Points, in no order, along strands that fork, close into loops and pass close to each other.
Two points are linked if the straight distance between their rows is under 73.6. Some points are linked to none.
q397: [-12   4   8   1  17  48 -16 -32  -8   0  50  -6  16 -25  28 -35   1  39
  -2  47   3  17 -33  -6   0]
q410: [ 25  25  11 -23 -56 -16 -20   5   5  -9 -48   9 -46  19 -20  13  -1 -32
  16 -13  28 -19  24  40  -2]
q456: [-18  24  17   2  18  41 -28 -10  -8   1  14   5   9 -50 -17 -37  28   4
  29  49 -32 -12  18 -22  -2]
q679: [-46 -16 -15  25   3 -19   5  10  -1   4  -5   1  -9  33  31 -31 -11  10
 -44  38 -26   6 -48   6  14]
q980: [ 11  55  -2 -16 -28  36  17  10   4 -18   5 -28  -6   9  34  -9  11   4
  21 -21  21 -10 -19  41  11]
q668: [-26  -1  -6  20  17 -15  -1   0  15  13  -4 -15 -14  16   0  -3   9  13
  -6  23   1  27  -3  -4  10]
q477: [ 27 -25   1   1   3  27  23 -45  27  29  15  -5   9  -9  25 -42  20 -18
 -10  12 -32  42 -25  13   4]
q883: [ 15  38 -30  -3  -9 -44  17  35  -5  24 -35  -8 -26  31  -7 -19  -4 -52
 -14  -5 -30  -3 -24  14  24]
q418: [ 64   3 -27  11 -33 -43  18 -53  -7  10   6  14   2  11 -37 -16 -25 -12
  -4 -30 -22  29 -12 -10  39]
q884: [  4 -14  14   3  -6 -38 -11  25  15  10 -35  -7  -9   4 -34  49  -3  -8
  13  -1   6  -5  34 -26   2]
q760: [-32  -7 -10  20 -15 -25  20   0   0   4 -15   8   1  41  29 -29 -34 -10
 -56  23 -51 -12 -59  17  23]
q570: [-13  27  -1  26  15 -13 -23  -9  19 -15 -30 -35 -16  15 -19  12  -2   4
  24   3   6  -3 -22  19  14]
q539: [ -5 -23   5  32  29 -38 -30  -2  18   7 -37 -28  -4  10 -30  23  12 -16
  16  11 -21   6  -7  -9   5]
q900: [ -9 -17 -12  27 -23 -29  19 -29   9  20  -4  15   0  37  11 -18 -33  -8
 -39   4 -43  12 -53  11  37]
q486: [ 10  31  -3 -17 -29  16  32  18   9   2   4 -35  -2  29  27 -13   3 -23
   6 -26  -3   0 -27  36  13]
q681: [ -2 -32  -8  21 -12 -52  -7 -39  13  18 -16  15   5  22 -37  -6 -47  13
 -24   4 -35  22 -33 -29  38]
q651: [  1   2  16 -18   5  33  27 -16  28  11 -13  31   3 -25   9 -25  31  -9
   6  -2   3   1  34   7  -7]
q22: [ -5 -13  24   2   9   8 -15  12   6 -29 -16  -3   1  -7   2  57   5  17
  10  -9  37 -33  39   3 -23]
q178: [-67   3 -27  23  24 -34  -9  24 -23  -7   7   1  -9  22   8  -3 -22  39
 -43  34   6   3 -18 -10  -6]
q988: [ -5  43 -23 -13 -13 -53  17  18  -6  23 -30   1 -11  21 -29  10 -38  -8
 -31  -5  -5  -1 -26 -18  37]
q983: [ 48 -27  10  -3 -14 -11   7 -51  14 -16 -38  42 -21 -26 -37   2  -4 -50
   7 -38   9 -21  38  28 -13]
q324: [  4  31   4  -3 -15   4 -18  12  20 -10 -45 -13 -27   0  -8  -5  20 -10
  22   3  20  -9  17  22  -1]
q703: [ 48  26  -2  -5 -42 -39  -6 -13   4   1 -29   2 -24  10 -44  16 -26 -27
  18 -21   8   6   7   4  17]
q618: [ -8   1  17 -38  12  38 -17   3   3  -4 -31  38 -12 -60 -21 -30  26  -8
  24  19   6 -61  38   5   6]
q752: [ 34 -40  18  19   6 -42 -25  -4   9  -2 -53  -2   4 -14 -28  48  18 -43
  17 -11 -24  -6  22 -21  -5]
q818: [ -3  41   5   0 -13  25   5   2  10 -26   4  -9 -11   5   8  27  -4  31
   9 -15  51  -8  21  27  -3]
q925: [-30  -2  -9  15  46  11 -71   9 -32 -25  43 -17  20 -15  10   1   1  51
  19  12  17   0   0 -32 -53]
q989: [-28  11  -5   3   6   3 -29  51   2 -17 -25  -8 -15 -10  -8   4  27  20
  18  10  30 -13  36  -4 -23]
q395: [-24   5 -28  -1  11  22 -46  13 -37   3  67   6  14 -17  32 -32 -10  53
  -6  24  15  25 -21 -18 -30]
q266: [-16  -6  17   4  30  20 -24  24  -4 -37   6  -2  11 -13   8  37  13  31
  19  -5  37 -25  36 -13 -48]
q921: [-22  12  18   6  26  46 -29 -21 -38   1  59  26  15 -48  -4 -28  -2  19
  15  43 -12  -5  23 -40 -43]
q615: [-20 -35   2  28 -10   2   6 -39  18  16  22   1   6  27  43 -25 -19  24
 -29  32  -5  21 -48  13  20]
q383: [ 12 -21  21  19  33   8   3 -59  34 -11 -13  -5   7 -16 -21  11   3 -16
  20  -4 -13  17   3   5 -15]
q643: [ 22 -23 -22  -2 -19 -35  29  -9  -6  16  10  -5   6  54   3 -36 -33 -47
 -25 -23 -61  -4 -58  24  25]
q169: [-15   9  15 -29  15  48 -19  10   0 -32  -8  28  -1 -41  -3  -5  13  25
  19   1  41 -47  37   9 -23]
q416: [-40  -2 -15  26  27 -20 -19  27 -15 -15  28 -19  -1  18  -3  45 -12  46
  -6   8  34   9  17 -17 -23]
q967: [-17   9   4  -1  11  42 -32  -4 -43  15  68  23  21 -41  13 -32   3  30
   7  33   0  11  26 -37 -39]
q690: [-37  12 -18  -4  -8  -3  29  24 -23 -14  14 -25   4  43  38 -17 -30   5
 -45  -5 -15 -22 -58  33  15]
q717: [-20  -5   0 -10   6  29 -17  23 -35  23  61  23  14 -23  32 -40  18  31
  -8  23  12  34  31 -42 -42]
q309: [ 50   2   7 -15 -56 -19  31 -24  15  19  -9  39  -4   2 -18  15 -12 -28
  -4 -41  13   4  44  10  16]
q413: [-29  10  -8   8  29  17 -52  20 -24   2  27  -7   9 -25  -2 -38  24  36
  19  43  -2   9   5 -34 -16]
q677: [-33  22 -24  19  12  -3 -11  28 -14 -31  33 -15  -5  11   1  38 -15  53
  -5  -4  47   1  10   4 -19]
q268: [ 64 -21 -12  19 -25 -54 -14 -18   1  -1 -38   2 -13  -9 -65   3  -1 -39
  19 -20 -21   9  21 -17  12]
q956: [ 80  10 -32  -9 -47 -46  35  -3 -21  14  10   8  -4  30 -24 -21  -9 -54
   3 -33 -34  15  -9   2  26]
q424: [ 81  28 -29 -19 -60 -45  19  -4 -18  -1   3  16 -15  27 -29 -16 -15 -53
  21 -22 -12   4  -7  11  19]
q224: [-18 -10  30  -7  48  48 -30  -8 -22 -31   0  24  16 -48 -10   2  13  -8
  45  24 -20 -57  19 -41 -28]
q487: [ 29 -10  17 -12 -26   1  40 -38  27   9 -10  44  -6 -12 -16  21 -14 -19
  -2 -37  23  -6  51  21  -2]
q871: [-16 -35  -3  32 -16 -23   8 -43  19  20   6  10   4  34  23 -13 -32  15
 -39  23 -28  18 -47   6  31]
q766: [ 12 -11  24  -8  -3  20  44 -45  34  -2  -2  42  -3 -15  -2  15  -8  -7
  -2 -29  21  -3  44  19 -11]
q216: [ -6  44  -3  -3  -6  62 -18  -1 -21 -14  41 -14  16 -38  13 -26  12  29
  15  22  -9  -7 -21   6  17]
q196: [ 16  27 -22 -22 -35 -42  30 -14 -10  15  -4  15  10  37 -16  -6 -54  -9
 -21 -30 -21   9 -51  -7  47]
q103: [ 36  11  10  -6 -36 -28  -4 -13  14  -1 -29  -2 -10   2 -43  39 -31 -11
  14 -27  16   2  14  -8  16]
q586: [-13 -22  12  -1   6   5  25   8  13  35  22  10   2   7  28 -14  36   4
 -18  24   0  42  39 -24 -16]
q755: [ 30  13 -25  -4 -11 -69 -17  -5  -7   0 -48  -1 -12  10 -62  -1 -43 -18
   2 -18 -13   1 -29 -31  32]
q364: [  0 -12 -17  38  20 -51 -23  -9  19  18 -39 -14 -17  16 -39  -9   5 -26
   4   8 -35  20 -16  -4  23]
q163: [ -6  38   0  -7 -33   1   7  26   8 -11 -12  -5 -28  12   3  34  -9  19
   1 -13  55 -11  29  21   5]
q154: [  4  -3   5 -28 -15  66  32  10   1  -2  48 -31  29 -10  36 -25   9   7
  -4  -9  -6   7 -16  16   4]
q957: [-17 -17  28  10  52  31 -15 -53  13 -22  13 -16  17 -21   2   2   0  21
  22  25  -6   3 -15 -12 -30]
q576: [-25 -30  17  32  44 -10 -20 -22  -4 -13  22 -23  16  16  11  43  -8  33
   3  16   5   4  -6 -22 -21]
q209: [-25 -33 -18  -7   1  15  12  36 -10  15  22 -31   8  16  40 -50   8   2
 -29  28 -24   9 -46  -2   4]
q886: [-41  15 -14  17  26  17 -40  -6 -12 -24  29 -16   8  -5  13 -23   2  57
   4  29  11   7 -31  -2  -6]
q33: [-20 -17   2  -2  11  17  -4  10 -24  27  51   7   8  -3  40 -36  15  32
 -14  35  17  39  12 -35 -34]
q149: [ 22 -34  29  28  33   0   2 -63  20 -15 -14  -4  13 -20 -21  40  -6 -26
  18 -12 -18   7  -5   1 -15]
q817: [-18 -27   4   9  12  -5  14   5   0  35  36  -1  -6  13  36 -21  15  18
 -24  38   9  44   3 -24  -7]
q187: [-53  24 -27  21  22 -36   0  38 -16   1 -13 -11 -16  18  -1   1 -14  16
 -33  26   3  -1 -14  -4  11]
q409: [-10 -24  24  -4  46  18 -25  24 -24 -33  -2  19  16 -17  30  45  29   9
  16 -12  26 -48  36 -26 -51]
q444: [-60  15 -43  21  24 -16 -28  36 -29 -21  23  -2  -4  14  15  -8 -15  54
 -25  20  23  10 -22   3 -17]
q822: [ 39  -2 -12   9 -19 -24  21   7  19  33 -28  11 -18  12 -10 -21  33 -43
  -1 -14 -26  28  22  15   8]
q911: [ -8 -24  15  32  36 -24 -28 -13  10  -5 -27 -31  10   9 -10  44   8  -4
  18   7 -18  -1 -17  -9   5]
q6: [ -6   9  -6 -32 -30  42  33  61  -4  -2  20 -11  12   2  36 -16  26   6
  -4 -26  22  -7  20  20  -2]
q875: [ 19 -25  37   7  29  -3   3  -7  -8 -16 -21  32  17  -9  28  92  14  -9
   5  -7   6 -36  25 -25 -18]
q754: [ -5   3   1   4 -14  16  41 -14   7  10  42 -12   7  22  30  15  -7  23
 -25  -6  12  28 -14  19  17]
q388: [  9  15  11 -11  -7  21   8  -2  28   1 -25   8 -11 -16   3 -17  29 -13
  12  -6  10   1  30  19  -1]
q595: [ 30   0 -20 -15 -31 -31  48  30   2  36  -4 -11  -8  33  -6  -6  -6 -47
 -18 -27 -34  19  -1   2  19]
q512: [-35  26 -14  13  11 -16 -15  53  -4 -10 -27 -21 -25   5 -12  14  11  19
   6  12  27  -2  16   1 -10]
q20: [ -9  49 -15  -9 -35 -20  27  44  -2  10 -12 -10 -28  21   2  24 -11  -3
  -9  -6  28  -1  11   8  18]
q233: [-21   6   1 -30  11  32 -21  29 -12 -26   8  42   3 -33   5  -4  17  37
   7 -11  58 -37  53   7 -29]
q727: [-20  18  -2   7  17  30 -44   6 -27   4  33  -6  10 -37  -5 -40  26  24
  15  59 -23   4   1 -26  -3]
q252: [ -1  56   1  -4  -8  40  -2   3   6 -28   1 -14  -9 -12  16  -1   8  26
  20 -10  37 -13   1  30   1]
q814: [-16  40 -17 -10 -10  53 -36  31 -38  -9  57  28  23 -55   6 -12  14  28
  13  12   6 -11  24  -7 -17]
q238: [-18 -19  26  -5  43  11 -37  25  -3 -11 -17   3  11 -29  -3  -9  40   5
  33  22   0 -22  43 -36 -33]
q441: [ -3   9   7  24  -4 -24 -14 -37  12 -12  -9 -21   6  21 -28  43 -46  21
   7 -16   2  -9 -33   7  35]
q35: [-44   1 -35  -2   6   1  19  56 -28  -3  32 -16   5  17  38 -14  -3  21
 -46  15   7  11 -32   9  -6]
q735: [-22   2  15  -7  39  43 -42   1 -35 -31  39  25  28 -42  -6   0   2  28
  27   2   0 -34  28 -43 -61]
q806: [-23  25  -3  26  25   6 -33  -5  10 -33 -17 -40  -7  10  -7  13  -2  32
  23   8  15 -13 -28  20   7]
q175: [-13 -45  -4 -10   3  31   4  22 -11  19  49 -19  18   6  51 -51   6  17
 -26  38  -9  18 -40 -11   1]
q473: [ 26   1  11  16  13   8  16 -58  36   2 -13   8  -2 -18 -12 -11  12 -20
  11  -8 -15  29   5  22  -6]
q914: [ 41  -8   2 -31  -9  17  18 -29  22  10 -39  51 -17 -34  -7 -47  31 -48
   9 -25  -1 -19  26  36  -3]
q40: [-27  27 -32  -5  -6  15  11  64 -18 -10  24  -7  -5   1  24   1  11  30
 -15  -3  36  13  12   8 -12]
q272: [-22 -23  33   0  54  17 -25  -6  -8 -10   6  -1  23 -18   7  -5  24  13
  27  18   1  -4  34 -44 -46]
q918: [ 60  -6  -3 -15 -29  -6  19 -26  16   8 -34  47 -22 -12 -12 -37  31 -56
   9 -35  -4  -9  33  42  -4]
q258: [ -3 -23  23 -32  22  20 -14  -5  22  -8 -51  31 -12 -42 -15 -18  26 -18
  24   2  12 -41  37   8 -11]
q927: [-40  19 -18  12 -16  -8  25   4 -16 -11  13 -11   7  39  32  -6 -34  23
 -42   1  -6 -14 -55  33  26]
q72: [-18   2  12  -2  24  14 -34  32   6 -10 -24  -3  -2 -23  -8  -9  38  15
  24  16  18 -14  42 -14 -22]
q582: [-45  12 -40  17  19   6 -38  23 -28 -16  42   1   5  -2  22 -19  -7  58
 -11  22  21  17 -32  -3 -18]
q908: [ 12  25  13 -24  -8  66  29 -16  10  -4  22  -3  20 -24  24 -22  21   8
   7  -2  -2   4 -10  18   5]
q351: [-21   8 -16  -4 -22 -28  39  15  -9  26   8   0   3  37  11  14 -43   6
 -46   1 -17   6 -32  -5  37]
q464: [ -8  31 -18 -21 -17 -46  29  13 -14  20 -14   6   1  30  -9  -1 -47  -4
 -44 -12 -20  -2 -41  -9  40]
q516: [ 36  -3  -9   5 -10 -54 -28 -22  -1 -16 -38  -9   1  13 -60  19 -45  -9
  19 -27  -7   0 -35 -27  33]
q168: [-28  28 -20  15   6 -39  -4  40   5   9 -35 -19 -27  16 -23   8  -3  -1
  -7  17  10  -3   2  -2  15]
q352: [-15   2  19   8  31  41 -14 -52  10  -9  26 -10  14 -17  11 -18   1  36
   6  33  -2  15 -26  -4  -4]
q171: [ -2 -24  32   2  46   6 -17  11 -16 -28 -17  24  13  -9  37  62  33  -4
  12  -4  15 -40  28 -28 -38]
q381: [-31  -2  -6  15  45  12 -72   9 -37 -13  31 -17  18 -18  -1 -23   9  43
  27  31  -2   3  -4 -38 -37]
q244: [-42  22 -19  22   4  -6   1   4  -6 -17  24 -20  -8  20   9  22 -25  53
 -13   5  30   4 -18  16  11]
q321: [  8 -32  -3 -16 -14  20  42  19  17  29  21 -33   7  25  27 -24  13 -19
 -19  -9 -26  28 -12   9   4]
q90: [  8  42   9 -21 -11  67  13  -4  -5 -12  18  -2  19 -34  18 -26  19   7
  18   3  -9 -14  -3  13  16]
q548: [  4 -41   8  -7   3  34  14 -10   7  29  40 -17  15  -3  52 -46  10   6
 -19  42 -15  29 -34  -9   2]
q748: [-37  26 -43  -7   1   8  17  65 -30 -13  26 -21  -2  10  33 -11  -4  24
 -34  -1  17   5 -27  12  -5]
q417: [ -4  16 -14 -20 -13  17  30  30  -1   4  14 -51   5  40  18 -29  -8 -21
   2 -22 -19 -11 -46  35   7]
q614: [-15  11   3 -17  -2  39  11  28  -3   4  34  18  15 -17  30 -21  28  28
  -8   5  23  14  29  -3 -17]
q522: [ 53   6  -1 -10 -44 -20   3 -21   7   6 -35  31 -30   1 -15 -19  16 -51
  13 -27   7  -8  30  39   3]
q719: [-15 -15  -6   0 -18  10  44   7  -1  19  49 -16   8  30  40  14 -17  20
 -36   0  11  25 -20   8  15]
q415: [-15  17  23   0  30  48 -31  -6  -6 -25   1   4  15 -51 -24 -17  17   5
  39  34 -17 -38  19 -21 -12]
q13: [-20  25  -2  -7  19  43 -41  15 -25 -25  40  25  22 -43  -3  -9   8  43
  21   8  20 -16  39 -20 -41]
q622: [  9 -25  19  17   4 -24   9 -26  25  20 -10   5   2   1 -29  26   3 -14
   5  -7  -9  23  39 -11  -6]
q870: [-46  25 -23  19  -6 -10  11   3 -15 -13  22  -6  -4  33  18  15 -36  44
 -33   5  14   3 -37  16  22]
q790: [ 25  31 -17  15 -14 -21   2 -25  14   8 -18 -13 -16  23  -4 -20   1 -27
  11 -12 -16  16 -34  33  26]
q772: [-10  28 -13 -18 -21  59 -18  45 -36  -3  57  14  27 -47  16 -21  22  15
   5   5  -6 -11  19   0  -5]
q59: [ 42  19   2 -13 -55  -3  45 -21  14  19  16  15   2  14  -2  21 -22 -14
  -2 -41   7  17  15  13  21]
q610: [ -5 -20  10 -10  -8  -1  38  13  21  37   7  24   2   5  24  -9  34  -7
 -18   6   0  33  49  -8  -7]
q261: [ 67 -15  12  11 -32 -26  -4 -52   1 -20 -30  21 -16 -20 -50   7 -13 -45
  14 -34   4 -11  30  18  -5]
q631: [  1   8  12   8  -7  19  34 -34  23   8  23   1   2   9  15  20  -3  16
  -6  -5  17  28   7  14   6]
q54: [ 20 -37  30  12  16 -18 -20   6   8  -7 -52  10   7 -19  -2  56  28 -37
  19  -4 -12 -26  25 -10 -14]
q213: [-12 -24  23  35  49  -2 -26 -35   1 -22   1 -24  25   9  12  51   7  15
  15   9  -9  -7 -25  -8 -10]
q451: [-18  15  -4 -21  -5  30   1  40  -5 -14  24  29   5 -16  23  -2  23  38
  -7 -12  53  -7  51   5 -22]
q672: [-18   1  23   5  46  48 -41 -23 -33 -22  43   8  24 -39  -5  -9  -4  23
  25  22 -14 -20  11 -48 -52]
q292: [-12  15 -20 -25 -20  52   0  63 -30  -4  52 -24  27 -27  19 -35  19  13
   3   1 -11  -4  -3  -4  -1]
q974: [ 34  33 -19 -16 -41 -37   9  38   1  20 -38   1 -37  28  -6 -11   3 -59
   4 -11  -6  -1   0  20  10]
q689: [ 35 -18  32   9  -4 -14 -12 -18   7 -14 -26  -4  16 -15 -15  86 -18  -9
  16 -25  -2 -11   7 -19   9]
q236: [-28  12  -4  22  41  18 -41  -9  -1 -41  14 -32  13  -4   1   9   0  51
  19  11  18 -11 -25   4 -12]
q37: [ 17 -12 -18   1 -14 -14  23  -4   7  21  10 -20  -2  42  13 -31  -5 -35
 -17 -17 -44  13 -50  29  22]
q434: [  5  23  16  -9 -33  -8 -30  18   6 -21 -54 -16 -41  10 -19  30   2 -12
  18  -7  32 -26  16  31  -8]
q676: [ 19 -61  20 -28  11   0   6 -31   3 -13 -48  43 -24 -26 -23  37  -5 -45
   5 -35  19 -52  16  24 -13]
q594: [ 25  -6   5  13   7  12  15 -61  30  14  -3   2   3 -10  -4 -32  18 -23
   2  -1 -28  40 -14  20   4]
q656: [  8 -14  -2 -11 -18   5  41  30  19  33   5  -6  -3  18  22 -11  26 -23
 -18 -17 -15  25  19   7   3]
q889: [ 18 -26  39  18  27 -10  -1 -16  -4 -13 -12  10  21  -6  15  90   3  -9
  12 -12  -5 -17  15 -29 -11]
q77: [ 22 -28  13  15  -6 -19  22 -51  26  30  11  13  11  -4 -29  21 -17  -6
 -10  -7 -16  42  20 -14   9]
q495: [-11  32 -24  10   5 -38  11  33   9  25 -38 -12 -32  22 -12 -10   6 -26
 -14  12 -11   9 -11   4  20]
q446: [-15 -13  12  23  17  12  -5 -53  18   5  20  -9   6  12  25 -19  -6  30
 -12  30   0  23 -39  17  10]
q729: [ 22  42 -21 -19 -18 -65  -4  11  -8   9 -49   4 -18  15 -51   5 -50 -19
  -5  -8   0  -2 -30 -25  33]
q635: [ -7  -2   1 -23 -18  48  32  33  -3   1  44 -14  19   0  43 -13  20  14
 -11 -11  17  16  10   4  -5]
q520: [  0 -17  33 -17 -10  11 -22  16   0 -30 -29   8  -9  -7   2  68   2   8
   4 -19  39 -57  41  14 -19]
q917: [-39 -21 -30   3   8   1   6  42 -33   5  50   0   9  15  53 -24 -16  32
 -48  22  16  18 -33  -2 -14]
q341: [-15   8  13 -35  10  53 -24   6 -11 -16 -16  41  -7 -58 -18 -19  14   6
  20  15  22 -69  33   6  -1]
q201: [  6   1  22  -1  -4  24  45 -44  30  11  21  21   5  -5  10  18  -6   0
  -9 -14  13  24  25  17  -4]
q382: [  3 -30  19   5   0 -36   1   5  18  20 -20   9   5   0 -30  46  -2  -8
   6  -4   2   8  47 -28  -3]
q531: [ 69  36 -17 -16 -65 -43   2  -5  -8  -3 -18  18 -28  21 -35  -4 -19 -46
  20 -20   1   4   0  12  14]
q339: [ -2 -23  -4  17   1 -52  -3 -24  12  24  -9  -3   3  14 -41  14 -28   5
 -12   4 -23  23 -14 -26  30]
q217: [ -2  -1   2 -22 -12  59  13  12  -8   1  47 -40  23  -7  31 -36   6  16
  -7   8 -17   6 -39  12  12]
q625: [ -9 -16  34   5  56  45  -5 -43  10 -30  -2  -2  21 -29   0   7  10   1
  31  16 -17 -11  -7 -26 -36]
q4: [  9 -37  34  -7  22  -8 -24   8   3 -15 -59  16  -3 -24   3  41  34 -32
  20  -3   3 -38  31  -2 -23]
q538: [ 45   6  -7 -12 -47 -12  51 -29   5  25  28   1  11  24   4  11 -27 -22
  -7 -40 -15  24 -13  13  33]
q86: [ 30  20 -25   0 -32 -48  15 -32  -5  13   1  15   0  28 -25 -11 -41 -15
 -11 -23 -23  16 -43  -5  48]
q260: [  6 -44  35 -29   4   6  -8 -10   4 -17 -39  32 -10 -17  -5  62  -3 -16
  -5 -29  34 -57  32  18 -18]
q68: [ 71  -5  -6  24 -23 -36  -5 -51   2 -11 -23  13 -14 -11 -56  -6  -1 -45
  18 -24 -12   7  26  11   7]
q467: [ 49  -9  23   6 -18 -27 -16 -21   6 -19 -31 -12   7  -7 -40  61 -29 -17
  19 -33   4  -9   4 -14  14]
q731: [ 39  13   3 -13 -49 -24 -19  -5   7  -4 -53  17 -41  10 -25  -5  13 -47
  16 -18  16 -13  31  37  -3]
q738: [ 29 -52  10 -24   4  -4   5 -43  12 -14 -48  49 -26 -28 -33   6   3 -51
   8 -36  16 -39  28  30 -20]
q624: [ 25  21 -24   0  -8 -13  12   2   5  12 -12 -22  -9  37  10 -39  11 -45
   5 -19 -37   8 -50  40  25]
q661: [ 46 -14  -6  12 -21 -34  20 -48  15  19   3  14   8  -5 -46   8 -25  -6
  -5 -24 -13  38   7 -19  21]
q498: [-35 -20   3  29  28 -29 -23   4 -17 -11  25 -25  13  24  -3  55 -19  44
  -5  11  11  -6  -3 -30  -9]
q660: [-29 -26  22  12  51   5 -30  -4 -12   1  20 -13  14  -5   9 -11  20  23
  15  25   8  17  25 -41 -44]
q372: [ 14 -10   9 -34   4  32  30 -28  28  11 -29  54  -9 -41  -2 -38  27 -27
  13 -14   4 -23  29  18   1]
q156: [-24  -3 -16 -19  -4   4  36  36  -6   1  15 -47   7  43  20 -29 -27 -13
 -32 -12 -19 -15 -51  31   9]
q135: [ -5  29 -12  -7 -31 -23  39  45   1  25 -10  -2 -19  22   3  16  -4 -14
 -16  -9   9   8  13   1  20]
q598: [  5  -3  -1   0  -6 -54 -11  30   9  14 -48 -12 -13   4 -51  40 -23  -6
   1  -3  -2   4   7 -40  17]
q194: [  8   6 -14 -12 -24 -16  45  42  10  35  -2 -10 -13  26   8   0  12 -29
 -18 -13 -14  19   8   3  12]
q455: [ -9 -40  -9 -17   2  10  26  39   7  29  14 -43   2  30  21 -50   7 -17
 -29  13 -34  14 -38   7   3]
q183: [-23 -21 -10  -2 -15 -17  46  18  -6  33  32  -8   2  32  26   5 -25   8
 -52  15  -9  21 -27  -5  22]
q345: [-13  33 -16 -21 -23  20  25  69  -7  -5  -1 -17 -10  10  30  -7  20   2
  -9 -18  28  -5   9  17   2]
q197: [-17  18 -22 -11  -4  48 -15  26 -29  -5  49 -19  20 -18  30 -34   9  29
   1  18  -5   5 -30   3   8]
q887: [-17 -17  -5  10  10 -58  -5   8   4  23 -24  -7  -4  16 -41  23 -28   9
 -13   9 -17  17  -8 -42  24]
q326: [ 15  -6   3  13  -5 -47 -25 -30   6 -12 -28 -17  13  14 -42  38 -47   5
  12 -27  -8  -2 -42 -22  40]
q274: [-26   9 -13  19   7 -13   6  -1   7  15  -8 -13 -15  24  13 -17   1   6
 -17  17 -15  16 -37  15  26]
q791: [ 50   0 -22 -18 -36 -32  43  18  -3  26   8 -10  -2  38  -9 -16  -8 -61
   0 -39 -32  12  -7  14  15]
q298: [  9  31 -10  23  -6 -19 -13 -20  13  -3 -31 -18 -22  24 -16  -8  -7 -17
  18  -9  -4   3 -31  29  27]
q460: [  9 -26  10  -3   9  33  17 -27  20  28  24  -4  13 -11  35 -39  20  -3
 -16  33 -21  37 -19  -2   0]
q909: [-29 -14   6  16  37  -4 -17   0   6   9   1 -19  -2   2   0  -6  19  25
   8  29   6  17  12 -18 -16]
q601: [ 42 -35   4  29   6 -41 -18 -17  14   1 -43  -4  -6 -14 -46  25  14 -44
  18 -15 -24   5  22  -9  -2]
q85: [ -5 -23  31  -7  53  40 -10 -23   9 -34 -29  13  15 -43   0   7  17 -17
  40  12 -24 -35   5 -27 -32]
q662: [ -3 -43  26 -35  34  12 -23   4  10 -13 -60  29 -10 -36  -1  12  30 -27
  17  -1  18 -59  28   7 -24]

A fork is a point with three links, a tip a point with one. Leave the first point through the second and follow the links. Name the first fork or tip that comes.
q703; q531: q194
q309; q487: q464
q383; q473: q656
q236; q806: q643
q814; q772: q197

How many points has the smallest loop of links through each point below? Write - if it is on no loop.
q324: 10
q622: -
q216: 6
q473: -
q37: -

A piece is two or more points that can be reached from each other along the links. Count, over all rows, the pieces, the separate loops (a circle has one, a figure eight two, a Y none), the forks (points with three links) and the tips (points with one).
pieces: 4
loops: 3
forks: 9
tips: 11

Name the points in between on the shortest way along the links from the first point to the second, in order.
q388; q914: q651 q372
q103; q20: q703 q531 q424 q956 q791 q595 q194 q135
q441; q729: q326 q516 q755
q467; q676: q689 q889 q875 q171 q409 q266 q22 q520 q260
q538; q351: q59 q309 q487 q766 q201 q631 q754 q719 q183
